Each row is a point on a landscape with many valleys, with its height.
From any point a ball rolls to the lowest of the 2 points nearest to it. It stops when none of these is lower. Distance is the straight distance between rows; heights are no part of it.
Z662: [159 128 161 153 156 153 109 123 156  94 129  82 181  84 111 140  63 140
 166 145 138  82  93 127  94 155 132  42 101 101 176  99  92 150 146 114]  height 592
Z521: [121 140 130 127  70  97  46 155 101 122 131 119 178 140  91 183  68 208
 154 137 125 170 166  88 132 155 156 139 158 120 126 124 133 112 159 137]  height 500
Z264: [ 84 142 105 123 140 157  99 101 151 114 100  52 179 174 165 113  89 112
 120 111 138 158  97 135 134 159 140  76  95 151 158  95 109 132 125  91]  height 637
Z387: [114  53 148 126 150 193 135 117 114 151 181  92 121 140 154 101 109 134
 177 133 118 145  95 100 118  97 120 113 154 165 117 133 137 135 121 100]  height 578
Z926: [154 110  94 139  98 206 103 155 144 163 112 156 133 164 151 172  78  92
 208 155 136  90 140 127 131 140  68 126 144 119  93 104 109  99 140 126]  height 364
Z588: [105 127 101 133 141 199 105 164 155  81 120 106  94 129 119 116  72 124
 146 163 125 106  95 148 150  83 147 119 166 135 181 117  86 144 146  89]  height 248
Z337: [160 122 160 179 178  87 132 115  74 168 125 127  88 148 104 133 101 150
  75 105 136 149 126 109 148 150 125 155 102 149 113 193 146 110 100 155]  height 372
Z196: [147 129 151 105 136 167 154 120 129  77 164  89  90  88 111 122 156 120
 156 134 149 170 151 106 110 110 144 191 193  97  90 122 142 146  83  82]  height 300
Z692: [150 142 121 148 135 139 118 156 122 120 111 101 183 128 191 118  73 142
 115 141 136  52 120 110 105  98 129  91 141 107 156 143  67 128 165 155]  height 271
Z133: [150  62 130 148 127 159 117  81  99 148 150 153 178 161 163 152 106 113
 184  99  79 129  98  78 112 130 103  96 129 154 108 147 152 141 164 139]  height 506
Z830: [123  50 128 147 145 173 134 106 107 164 145 138 138 148 134 116  86 111
 159 107 109 139  69  62 141 102 105 108 106 152 126 153 125 132 117 113]  height 551
Z422: [108 126 117  94  65 116  66 178 119 145 118 116 165 135 102 164  80 182
 131 146 153 113 177 106 141 119 159 121 131 109 155 141 107 100 148 150]  height 550
Z965: [165 156 140  92 120 111 146 137  93 140 110 157 117 129 164 115 153 138
  96 132 144  94 189 143  96 103 134 155 141 118  98 174 148  78 148 171]  height 757
Z627: [147  92 154 115 175 191 127  89  94 123 172  80 114 146 126 118 147 132
 156  96 132 137 106 120 118 104 125 105 124 190  79 134 163 111 134  97]  height 606
Z100: [ 91  58 114 104  95 187 130 169 120 193 160 108 113 113 149 104  79 147
 148 151 133 160 135  91 136  92 134 168 161 103 156 145 117 123 100 123]  height 405
Z996: [159 124 191 169 170  77 171 100  82 167 130 161  97 104 135  98 136 124
  75 115 112 132 146 113 119 172 119 161 113 105 118 188 142 124  95 150]  height 277
Z39: [134 122 154 207 135 122 110 126 133 146 125  92 184 109 142 113  42 132
 139 145 116 107  88 109 129 143 103  77 114 110 169 106  77 166 147 122]  height 622
Z134: [ 85 134 129  92 108  89 149 104 158 103 111 141 183 126 113 154 159  98
 131 109 130 184 119 101 122 181 169 110  94 110 135  96 155 160 108 127]  height 524
Z969: [119  89  68 142 118 110  65 101 104 138  99  76 137 169 199 135  80 158
 107 110  86 220 129 111 127 108 162 193 181 156 163 151 135 147 115 111]  height 774
Z699: [172 163 144 129 145 132 154 145 112 116 152 139 110  90 127 120 157 116
 146 138 114  63 149 164 107 112 117 106 123 126  73 132 137 104 147 133]  height 717
Z551: [115 130 111 117 108  98  63 146 138 140 103  91 181 163 102 140  60 165
  98 103 183 107 163  91 142 113 133  81  97 127 156 144 100  86 132 157]  height 583
Z316: [122 161 107  79 142 128 120 105 128 116 113 125 127 172 164  96 195 119
 103 116 168  80 165 184  78 104 131 113  92 171 107 158 156  92 156 157]  height 707
Z979: [148 183 191 140 129  99 134 138 138  70 158  92 133  60 105 130 151 144
 110 109 126 161 136 135 106 139 172 135 161  83 127  85 103 175 118 103]  height 716
Z753: [160 167 135 204 176  88  97 138 115 125 130  83 148 111 108 125  91 162
  96 100 151 107 117 158 129 129 110  90 121 146 151 105  93 125 150 147]  height 516
Z432: [171 148 140 165 149 171 155 134 123 134 143 132 134  96 102 135 133  98
 189 146 108  98 113 168 105 171  88  97 116 127  97  67 141 144 117  95]  height 761
Z516: [158 142 170  85 125  73 105  87 131  98 136 178  97  91  77 138 159 174
  96 125 121 169 147  86 155 198 156 179 136 127  88 163 158  99 149 153]  height 629
Z193: [102  76 118  78 117 154 160 129 121 155 154 161 150 131 160 137 188 105
 179 149 111 126 148 127 112 112 104 138 120 166 107 130 184 100 137 139]  height 609
Z184: [124 150 108 104 139 143 180 136 149 129 112 155 135 102 128  98 168  59
 148 136 153  70 146 166  87 140  94 100  66 107  99 101 136 107 101 128]  height 347
Z240: [ 98 110 132 148 148 179 179 146 165 147 140 110 106  93 131 100 106  93
 138 154 128 118  85 153 143 112 113 129 135 107 172  94  90 174  81  90]  height 488
Z625: [101 152  79 126 149 127 136 168 128 130 104 159  80 129 100 129 129  92
 125 138 197  27 142 147 111 106  92 107  36 112 122 152 110 107 118 173]  height 428
Z330: [157 116 155  46 152 101 185  93 129  97 101 174  97 116 148 112 203 114
  71 118 125 135 156 111 108 117 155 179 128 118  82 180 164 102 124 177]  height 832
Z397: [139 136 169  91 133 111 139 103  86 150 146 141 153 105 121 115 171 155
 119 120 131 132 175 130  94 149 143  87  81 153  75 141 166  84 156 120]  height 502
Z792: [133 133 105 112 120 218 143 166 157 132 118 136 118 152 117 140  93  71
 182 135 152  94 123 118 137 129  86 155 146  93 105 104 131  99 111 115]  height 389
Z990: [151 157 149  99 158 163 209 154 134 136 124 135 124  70 147 104 168  93
 140 137 172 106 164 132  99 128 108 173 134  75  84 121 142 120  90 123]  height 243
Z429: [168 115 158  87 114 118  94  89 101  79 139 149  91 129 111 142 161 158
  86 109 107 196 148  78 132 190 146 215 172  97  88 165 152 124 119 134]  height 672
Z952: [ 84 124 116  43 112 137 164 121 139 128 106 144 156 149 116 117 153  86
 104 122 185 126 152  99 124 116 133  96  52 121 110 138 137 111  91 153]  height 322
Z2: [ 76 105 105 139 116  94 162 136 132 208 103 117 131 137 137  94 113 103
  73 116 150 141 119 108 160 110 124 138  95 119 192 150  99 158  71 122]  height 299
Z57: [124 134 137  54 112  94 177  98 171 107 120 166  82 127 141 133 220 130
  66 147 143 172 164 123 138 150 157 175 132 128 100 140 162 149 124 150]  height 859
Z950: [ 77 124 111 110 143 108 133 126 165 147 152 147  50 156  89  99 195 129
  77 153 180 150 136 179 156 104 152 138 101 179 141 118 136 158  95 111]  height 68
Z105: [173 187 179 153 141 143 127 159  88 157 132 121 119  46  98 125  91 140
 132 124 164  89 173 119 124 147 101 129 106  83  70 129 113 109 126 114]  height 244
Z856: [ 77  83  95 173 109 116  88 138 154 182 116 173 132 145  91 129  88 117
 157 152 108 111  96 126 174 129  91  79  78 153 178 131 105 142 136 119]  height 407
Z13: [142 140 194 104 148 139 114 121 107 136 170 113 162  73  91 117 108 177
 148 108 146 138 167 102  98 154 162  67  91 134  83 125 136 110 130 101]  height 400
Z213: [122 128 120  95 118 102 119  60 161  38 104 149  91 173 102 150 191 108
  86 111 112 201  95 101 171 156 140 183 156 107  92 129 151 166 118 128]  height 399
Z784: [122 128 108 106  96 157  80 136 136 116 133 100 116 148 136 154 103 152
 148 139 105 181 118 110 143 113 168 156 201 115 135 110 118 134 146  88]  height 377
Z430: [ 89 136  88 153 109  90 153 136 152 159  85 182 115 158  91 126 119  73
  97 137 126 156  83 125 200 172  88 154 106 108 146 128 123 149  91 135]  height 593
Z182: [134 142 114 118 148 127 176  89 154  74  99 149  79 153 103 141 161  76
  94 120 137 185  88 101 171 168 108 193 130 108  81 125 148 155  98 116]  height 440
Z999: [119 119 143 130  87  97 134 128 151  83 154 152 150 101 133 161 190 127
 181 163  39 133 113 139 121 133 152 128 173 134 165  86 139 169 161 102]  height 712
Z873: [170 109 127 180 170 104  92 118  72 141 125 148  75 186  87 138  92 153
  98 102 115 126 108 130 159  96 122 126 110 180 124 198 144  99 130 145]  height 439
Z306: [108 123 135 172 122 109  76 104 156 116 135  96 170 125 109 152  91 159
 148 125  83 201  86 128 144 175 149  83 139 153 169  76 118 161 144  89]  height 527
Z82: [131 179 190 124  84 119 122 150 118 164 117 129 110  79 118 116 136 175
  81 133 170 163 185 138 136 174 130 161 116  72 120  85 115 127 110 131]  height 654
Z202: [106 168  79 137 128 185 115 148 127 167  88  98 105 173 143 117  78  95
 135 121 180 112 135 152 148 149  74 137  97 133 119 134 135 115  97 107]  height 559
Z552: [128 124 117 154  97 106  61 135  89 130 143  96 151 131 124 157 108 195
 134 131  84 191 153 114 139 135 162 162 191 144 138 115 145 140 148 106]  height 438
Z681: [ 95 123  82 174 139 160 101 137 160 161 125 154  76 143  90 115  77  99
 160 159 118  88  86 172 170 128  80  95 100 156 166 103 107 148 121 102]  height 425
Z783: [ 96 113  97 103  75 160  74 169 165 100 113 131 132 134 115 148  72 146
 159 154 110 148 118 119 154 118 158 110 168 121 197 110 100 143 138 107]  height 318
Z531: [165 157 175 135 148 109 141 100 113  87 159  92 154 101 149 127 152 141
 136 101  99 144 125 109  88 142 155 140 174 118  90 126 123 149 143 107]  height 753
Z164: [ 98  74 168  91 107 136 164 119 104 155 176 138 157  69 147 118 190 144
 172 152  91 157 150 105  90 118 149 160 142 134 111 126 174 139 119 130]  height 549
Z734: [107 145 101 109 163 133  92  97 130  99 137 120 123 194 131 117 166 133
 119 110 147  77 120 173  78 116 130  74  84 187 130 130 140 108 176 138]  height 729
Z977: [159 137 156 153 110  52 165 116 124 124 146 175 128  98 152 129 205 147
 112 144  51 135 138 139 108 129 132 153 155 130 137 121 142 137 153 148]  height 773
Z28: [124 134 138 185 139  82  87 114 171  93 141 102 172 125  86 154  57 147
 146  89 115 149 104 122 151 151 149  87 148 133 152 101 102 133 153 134]  height 485
Z55: [102 173  87 172 166 162 106 146 123 131  88  33 120 148 155 126  60 107
 108 103 186 122 107 170 150 159 103 112  77 147 136 118 109 138 103  82]  height 534
Z760: [ 87 110  92 134 156  99 131 120 155 137 118 137  88 172 112 106 161 107
  86 128 144 149 102 159 150  90 151 114 119 183 178 132 108 155 119 111]  height 130
Z451: [115 106 119 140 104 105 117 114 131 114 135 143 196 135 173 163 149 133
 169 142  52 136 116 124 115 130 137 119 156 161 168 113 139 165 190 126]  height 675
Z931: [159  93 163 131 135 133 121  62  68 144 166  86 150 148 185 126 171 141
 164 117  75 172 131 118  88 129 121 137 168 169  93 149 182 111 158  99]  height 719
Z142: [ 92  70 129 105  72 193 140 176 121 205 157 149 126  88 142 139 116 147
 194 179 127 114 168 102 129  90 114 147 151 114 152 129 128 130 121 123]  height 443
Z634: [132 147 106 163  95  82 105 164 195 105 124 193 106 102  66 158 121 148
 134 156 119  49 127 153 116  92 122 102 102 111 159 121  88 114 159 195]  height 323
Z296: [161 126 155 112 163 148 145 112  96 133 135 101  90 148 149 113 170 121
 120 115 154 161 135 147 133 102 129 165 154 154  76 156 162 114 122 108]  height 642
Z651: [126 149 138 144 108 143  79 120 137 111 142 105 132 137  96 155 125 148
 169 134 100 165 114 171 138 177 133  76 128 160 152  53 144 139 144  78]  height 531
Z843: [112 128 146 117 101  66 116 111 190  88 131 153 167 101  60 161 117 133
 149 114 121 131 123 137 130 160 152  70  82 113 161 102 118 118 114 150]  height 397
Z927: [106 119 149 154 141  81 112 106 103 164 127  80 209 136 162 105 118 159
 101  90 125 164 145  74 102 165 148 102 115 124 149 122 124 149 121 121]  height 619
Z129: [170 148 163 164 145  67 143  65 106 103 143 136 134 129 144 128 182 137
 105 113  66 173 126 112 109 149 138 153 169 118 104 150 153 155 147 115]  height 786
Z636: [100 132 123  98 117 132 161 108 156 124 112 146 118 143 125 128 169  86
 115 125 144 190 124 120 138 180 118 156 124 115  95  94 155 153  81 110]  height 474
Z595: [104 106 123 132 114  73  93 133 160  98 125 110 184 115 101 142  83 164
 121 115 122 148 114  66 133 114 161 107 168 114 181 112 101 141 141 162]  height 427
Z585: [133 123 164 159 122 113 133 116  95 182 140  81 203  96 168 101  97 144
 136 118 106 119 135  97  92 164 114  90 109 108 159 106  93 152 134 118]  height 653
Z725: [168 119 141 177 122 137 167 144 132 157 149 111  72  83 178  84 172 123
 138 164  74 112 114 184 139  61  95 173 207 107 172 112 101 164 130 122]  height 533
Z650: [168 150 163 122 125 114 182 147 116 166 116 159 128  45 134 115 124 112
 133 139 144  63 184 112 119 131  90 142 109  58  78 146 114 105 100 145]  height 146
Z462: [135 139 140 118 106 179 104 144 148 124 130 113 130 114 124 122 131 168
 175 148 143 117 138 189  98 147 132  66 111 143 200  52 114 143 146  93]  height 484
Z689: [118  89 107 119 137 154  77 144 116 123 138  79 116 160 103 131  63 181
 107 108 152 137  89  87 150  67 167 119 137 158 140 158 105 114 129 126]  height 630
Z797: [150 145 133 172 134 139 117 116 105 146 136 134 126 136 112 150  86 122
 158 119 109 128  96 128 135 171  99 109 122 129  82 119 131 133 125 101]  height 780
Z910: [163 174 133 197 182 121 167 116 118  77 119  79 152  97 167 131 121  75
 134 100 108  91  75 153 107 150 118 107 139 118 116 112 106 159 151 108]  height 602
Z488: [117  93  93 159 179 175 184 142 161 115 146 143 101 131 111 107 114  54
 162 151 107  90  58 130 164  96  93 128 120 141 141 118 111 162 108 108]  height 463
Z403: [152 132 100 184 152 118  89 148 115 173 125 107 118 178 117 112  78 160
 107 116 134  97 123 139 150 107 108 103 122 172 150 152 105 112 143 145]  height 481
Z515: [115 167  93 169 113  71  71 103 152 131 101 159 125 183  96 152 103 121
 118 126 127 145 112 184 169 200  91 106  89 151 124 121 148 110 160 135]  height 636
Z108: [110 149 134 142 140  94 110 125 149 139 166 178  45 135  43 108 191 165
  82 160 136 113 139 178 143 125 131 120  78 172 137 126 149 119 126 138]  height 150
Z471: [121 153 103 175  97 117  72 127 116 170 122 170  91 169 102 141 118 148
 138 160 115 134 137 168 157 159  85 128 123 156 127 112 142 106 156 117]  height 634
Z223: [ 79 134  97 144 146  96 133  94 143 136  94 120 176 185 151 128 120  87
 118 102 108 172  87 139 142 175 114  99 105 153 151 102 141 156 127 109]  height 608
Z38: [110 155 110 157 186 153 119 150 132  86 110  50 148 130 128 112  88  89
 123 105 185  90  95 152 109 155 110  75  65 144 138 119  98 151 139  98]  height 495
Z349: [162 186 131 181 151 142 130 140 127  99  93  59 163 115 197 106  87 106
 122 119 112 106  89 167 109 149 104 124 159  95 145  80  75 159 163  99]  height 565
Z120: [202 173 136 154 166 143 151 128 116  94 120 149 119  71 122 143 132  94
 187 134 129  69 134 160 101 164  90 117 118 107  38  97 142 112 150 105]  height 741
Z726: [105 112 170 119 125  44 137 106 151 119 151 165 171  83  66 140 138 157
 116 112 139 143 143  88 130 146 167 103  83 109 129 133 125 112 110 158]  height 492
Z902: [114 144 133 100 121 123 129 142 171  79 133 147 118 109  59 161 123 121
 130 130 144 143  95 131 154 142 163 109 136 111 137 108 107 150 113 134]  height 298
Z546: [113  74 119  83 137 162 165 156 122 138 173 177  43 128  75 113 165 131
 105 140 171 107 129 118 161  55 124 157 122 138 106 174 136 104  92 150]  height 286
Z328: [ 99 141 143  81 106 105 136 120 108 154 122 143 138 141 115 118 178 152
  98 143 163 161 181 136 135 168 155 121  78 155 111 130 169 107 137 138]  height 576
Z770: [113 122  98  99  69 114 107 138 137  98 112 174 180 163 160 170 167 140
 166 162  90 106 164 147 115 122 148 120 141 152 141 114 151 123 185 149]  height 613
Z576: [135 145 114 175 163 166 121 151 126  92 120  72 121 141 146 134  74 127
 127 129 151  85  84 129 143  88 125 120 142 136 149 143  87 143 170 121]  height 166
Z919: [148 128 125  76 124 154  97  86 125  24  88 115  77 171 106 159 162 118
  74 106 157 162 117 107 166 105 137 183 149 122  80 140 165 129 133 142]  height 338
Z781: [131 140 135 102 129 176 137 135 147  63 136 122  90 127  66 156 133 109
 149 137 139 150 111 112 153 145 140 154 151 112  94 103 139 137  98  99]  height 228
Z454: [132 195 110 148  97 134  92 140 132 119  89  85 149 153 172 126 104 130
 123 121 119 133 123 179 139 140 120 128 175 114 169  88 104 138 163 110]  height 532
Z840: [125  93 127  98 133 178 156 160 101 165 146 140  66 114 106 117 109 130
 119 135 182 130 146 104 160  80 116 191 143 111  93 158 140  99  81 141]  height 327
Z107: [133  83 135 166 139 138 126 125 103 215 126  68 132 134 222  88 104 167
 105 140 113 156 140 137 106  97 128 142 170 152 189 136 128 143 140 104]  height 824
Z167: [168  83 152 216 154 155 141 118 117 147 171 134  93 118 139 118  86 126
 179 140  53 118  67  99 150  98 100 134 185 129 149 146 102 155 146  99]  height 808
Z398: [163 142 131 101 117 137 112 129  99 120 130  95 133 143 168 118 157 167
 117 122 130 114 170 152  90  81 158 131 170 143 114 147 153  92 170 140]  height 794
Z884: [ 95 196 100 138 107 113 152 130 168 124  71  98 141 140 168 129 126  95
  90 113 130 161 115 161 142 167 134 140 152  89 152  83 108 168 116 102]  height 558
Z91: [151 159 141 113 116 125 122 132 110 115 114 102 203 113 178 134 102 144
 148 108 141  67 160  96  87 112 146 100 147  83 111 147  92 113 147 161]  height 214
Z568: [102 133 102  88 119 148 125 127 117 171 111 115 141 175 203 105 180 123
 143 140 157 111 159 192  90 121  92 122 117 168 137 147 171  90 152 141]  height 680
Z472: [164 135 160  72 126 102 168 107 113 122 129 143 119  95 186 114 204 127
 106 133  95 129 176 137  66 128 156 181 179 105  87 176 167  91 132 160]  height 798
Z324: [100 109 119  85 128 123 180 146 155 126 151 188  94 104  79 114 179 117
 127 140 137  64 131 130 109  83 132  94  63 145 109 151 119  97 112 160]  height 134
Z426: [128 145 123 161 124  67 129 110 132 166 108 181 118 148  74 137  98 118
 102 129 130 150 109 133 180 201  87 126  75 121 125 147 133 110 109 164]  height 610
Z168: [142 161 168  97 173 142 187 131 139  72 143 105 109  66 145 116 187 106
 126 119 164 139 157 128  87 109 157 163 150  84  71 113 139 165 100  93]  height 321
Z539: [117 118  99 150  99  86 110 152 173 131 124 204 121 137  80 166 101 117
 159 147 111  97 118 130 167 119 109 100 115 119 162 130  96 130 130 149]  height 375
Z922: [109  83 127 140 136 159 166 153 111 205 147 110  78 122 135 105  89 120
 107 128 154 157 109 112 162 106 114 178 144 122 130 158 123 139  54 107]  height 365
Z959: [120 140  87 152 158  78 114 136 182  63 127 117 112 132 107 118 138 137
  94 144 104 103  95 151 136  72 176  98 170 158 190 115  94 144 153 152]  height 779
Z180: [157 159 149 180 154 105  88 128 161  82 123  83 157 102 127 131 101 143
 136 129 120  81 110 178  95 141 129  40 108 133 165  74  81 150 166 137]  height 557
Z961: [155 141 186 136 132 184 124 163  93 161 165  95 132  67 104 111 110 157
 166 119 152  98 165 131 111 139 129  90 106 118 105 106 109 117 120  98]  height 316
Z363: [107 160 137 113 130 181 134 158 140 123 114 100 103  90 135 107 141 138
 141 146 170  85 141 193  91 133 111  91  83 115 189  57 106 136 101 112]  height 442
Z675: [ 94 106 115 154 140  67 150 153 151 148 121 131 148 125 112 113  96 122
  97 112 137 104  98  98 152  86 137 101 113 105 194 159  83 153 110 149]  height 345
Z156: [132  74 110 121 108 101  58 102  81 115 112 124 152 166 166 160  97 158
  81  94  75 213 125  88 113 145 140 195 163 123 141 166 155 121 121 132]  height 743
Z503: [192 135 162 151 157 136 146 103  94 150 170 114 144  97 185 107 163 145
 150 122 104  65 140 152  68  85 130  96 146 146 100 138 123 116 175 137]  height 682
Z469: [ 96 133  82 110  94 164  88 146 124 155  90 100 113 186 159 140  79 142
 125 118 158 169 139 140 159 124 124 145 124 168 115 139 148  96 109  93]  height 581
Z828: [120 106  94 120 110 172 161 151 156 146 110 161 111 157 121 136 120  66
 165 151 122 148 100 109 167 114 105 193 168  98 114 100 151 116  94 111]  height 414
Z547: [118 151 139 122 100 105 127 139 107 180 132 147 104 130  96 118 128 154
  85 134 167 147 169 119 157 156 138 145 115 118 122 143 142 107 102 136]  height 618
Z37: [133  87 110 103 113 219 131 144 169 141 124 177 147 146 126 159 126  90
 223 169 134  57 152 135 100 120 104  85 113 133 115  99 126 104 140 126]  height 332
Z482: [107  88 161  79 108 181 149 160 107 169 177 133 124  70 113 115 147 144
 166 150 154 144 177 105 108 111 146 156 135 112 103 121 158 116  92 116]  height 489
Z104: [127 166 106 138 138  92 160 178 138  88 106 163 100  90  90 135 111 103
 103 120 174  43 127 129 149  96 109 125  70  99 126 180  89 112 127 180]  height 448
Z322: [136 112 121 155 153 144  95 119  99 122 134  94  84 137 105 138  50 154
 116  88 126 165  84  88 166 104 139 165 148 131 110 157 112 133  92 115]  height 655
Z796: [157 100 139 101  98 120  76  74  72  92 121 139 126 176 156 157 152 143
 115 116  73 204 150  96 118 161 136 210 175 125 104 169 184 115 146 147]  height 706
Z727: [ 88  86 100 107 139 106 194 141 142 185 112 149 105 155 173  85 165  96
  66 124 170 137 134 152 136  93 140 154 113 140 173 169 128 146  78 151]  height 250
Z341: [118 159 109 138 148  97  87 124 148  85 137 100 126 157 101 128 156 159
  95 121 122 118 123 161 118 115 163  91 131 179 167 100 119 126 168 136]  height 756
Z621: [106 114  88 176 159 137 163 148 150 142 142 182  49 142  78 117 148  74
 137 156 108  88  88 164 169 101  75 127 109 148 139 127 133 145 107 124]  height 444
Z73: [ 97 164  93 106 145 171 121 143 139 130 123 111  99 134 133 102 144  97
 135 138 179  36 150 182  83 121 100  94  54 131 139 115 122 109 122 133]  height 396
Z445: [131 153 127 152 119  55 106 138 152 133 141 191  90 127  66 125 149 165
  90 150 134  80 145 172 132 125 120 111  77 140 135 136 130  95 147 184]  height 236
Z507: [175 139 137 180 189 124 146 122 108 101 150  91 148  93 172 114 121 119
 159 116 109  53  95 156 101 113 119  69 107 143 108 125 102 147 175 123]  height 639
Z722: [127 121 128  85 134 134 193 159 134 107 142 159  74  83 100 119 166 123
 102 133 166  83 150 119 122  44 152 138 119 110 109 179 111 107 105 162]  height 225
Z868: [ 93  94 122  78  99 139 144 142 106 187 140 121 142 133 176 125 208 138
 143 149 138 162 178 170 112 107 126 153 137 180 129 129 179 121 148 124]  height 647
Z813: [ 90  72  80 100 155 101 145 125 133 182 111 135  87 190 132  99 142 127
  57 124 164 181 132 131 170  72 159 159 117 166 171 168 138 154  92 132]  height 193
Z718: [146  58 138 149 117 101  94  92  69 144 141 174 169 174 160 161 119 126
 153  99  56 157 114  94 122 125 129 150 145 151 143 181 162 146 164 156]  height 417
Z226: [138 142 104 157  81 137  83 145  91 181  96 139  91 190 156 149  80 156
 113 142 113 169 156 157 167 160  94 168 145 156 117 159 166  82 139 114]  height 611
Z72: [134 128 159 157 141 147 185 144 146 122 161 102 111  70 163  90 153 108
 137 162  91  98  96 165 124 104 127 122 171 106 181  74  78 161 126 105]  height 510
Z102: [141 143 149 115 138  42 128  98 158 102 116 175 125 100  62 137 132 158
  79 117 149 144 123 110 161 181 150 128  99 125 102 155 142  89 139 189]  height 569
Z409: [107  96 108  63 120 116 190 113 138 113 119 178 141 143 135 112 176  86
 118 114 127  86 128 106 109  77 116 103  68 121 109 160 135  98  97 183]  height 238
Z520: [158 140 128  61  92 170 114 121 128  77 115 153 144 123 131 143 121 108
 125 107 134 150 144  75 109 165 114 200 175  62  67 138 161  99 128 142]  height 445
Z972: [174 127 144 157 154  85 170 115 101 144 123 197  89 125 119 117 153 100
 114 134  96 107 112 125 134 156 107 135 111 133 109 182 145 114 126 160]  height 165
Z816: [132 132 110  70  75 144 139 135 133  96 105 173 164 141 171 157 154 107
 162 130 124 100 168 124 103 135 135 131 142 106 101 135 150  95 154 152]  height 547
Z198: [120  76 104 162 144 134  86 121 114 162 128  48 136 146 204 100  57 188
 104 149  97 186 122  96 118  80 152 146 196 164 175 136 104 137 130 101]  height 800
Z204: [139 154 156 138 108  92 169 123 154  79 135 132 107  92 131 123 230 128
 123 146  63 131 115 169 120 105 158 135 176 116 140  76 111 165 136 123]  height 740
Z477: [164 106 164 119 131 131 111 106  78 150 182  97 138 133 162 118 163 203
 152 126 107 140 156 125  96  86 169 120 177 177 113 146 154 107 176 117]  height 770
Z298: [118 173 140 100 161 165 127 126 114  71 102  68 169 132 122 140 102 114
 133  80 189 125 131 118 111 157 145  88  84 123 109 121 107 133 118 114]  height 441
Z199: [ 89  87  99 103  99 135  78 144 110 173 104  94 159 173 117 136  54 159
  99 102 165 153 134  65 165 102 141 121  98 142 157 158 100 110 116 138]  height 605
Z124: [131  91  93 101 131 186 181 127 174 129 123 161 151 130 137 117 153  48
 211 145 128  57 111 141  99 117  87 103  88 129  99 107 132 121 112 146]  height 293
Z442: [117 157 117  74  70 149 127 147 149  59 109 181 157 121 120 175 139 104
 158 133 111 135 139  85 118 169 135 159 157  65  95 111 148 116 123 144]  height 487
Z749: [104 148 129  63 144 156 140 143 132  81 109 117 156 121 110 141 134  95
 102  87 193 132 138  83 111 116 171 115  92 105  95 136 118 128  90 141]  height 381
Z370: [154 121 166 121 138 143 140  82  89 147 155 113 108 130 155 104 181 138
 136 133 116 188 154 130 114 160 103 182 168 135  71 130 192 111 111  90]  height 674
Z825: [172 124 134 179 127 142 144 123 108 161 155 146  91 127 120 135 121 116
 172 156  83  97  96 150 155 112  92 144 169 143 112 121 129 130 144 103]  height 796
Z265: [128 166 138 151  75 143  62 148 104 150 110  97 151 131 161 155 106 181
 127 151 105 173 162 166 134 161 134 139 173 123 159  76 125 122 161  88]  height 496
Z754: [140 141 128 105 117  99 109 124 121  92 120 149 185 133 117 149 107 149
 126  96 122 127 121  76 117 121 157 114 134 104 110 143 115 128 141 164]  height 337
Z899: [129 172 170 137 100 103 141 162 123 144 131 119 135  61 144 110 136 143
  99 132 129 161 155 139 119 141 141 162 157  56 153  75  89 166  95 115]  height 686
Z545: [112 130 122 126 161  82 155 147 133 114 120 122 143 110  81 117  98 131
  92  99 184  89 120  91 157  86 148 113  85 107 135 184  85 118 101 170]  height 398
Z118: [107 160  88 141 118 111 177 141 165 126  92 150 124 136 133 117 137  48
 119 130 126 110  89 151 156 143 103 147 122  94 155 108 105 151  91 128]  height 580
Z3: [142  97 123 120 114 101 143 106 101 149 129 194 145 147 142 147 139 114
 126 123  88 141 133 102 127 148 123 147 128 126 125 164 163 121 131 156]  height 291
Z663: [ 89 130 120 144 130  78 143  92 155 125 111 103 227 122 149 123 141 115
 124 103  91 165 110 100 122 185 144  80  91 123 164 101 113 177 123 122]  height 574
Z46: [143 110 124  61 115 175  87 118 115  83 117 138 126 159 124 156 137 112
 112 100 140 149 119  71 125 104 138 176 160 116  73 137 173 107 135 155]  height 401

Two balls start at each pair of points below. Name the first point that both come to, or write never.
Z341, Z471: Z324
Z515, Z797: Z454
Z198, Z199: never

For each start below, name the point where the ball stops.
Z39: Z972
Z120: Z576
Z226: Z324
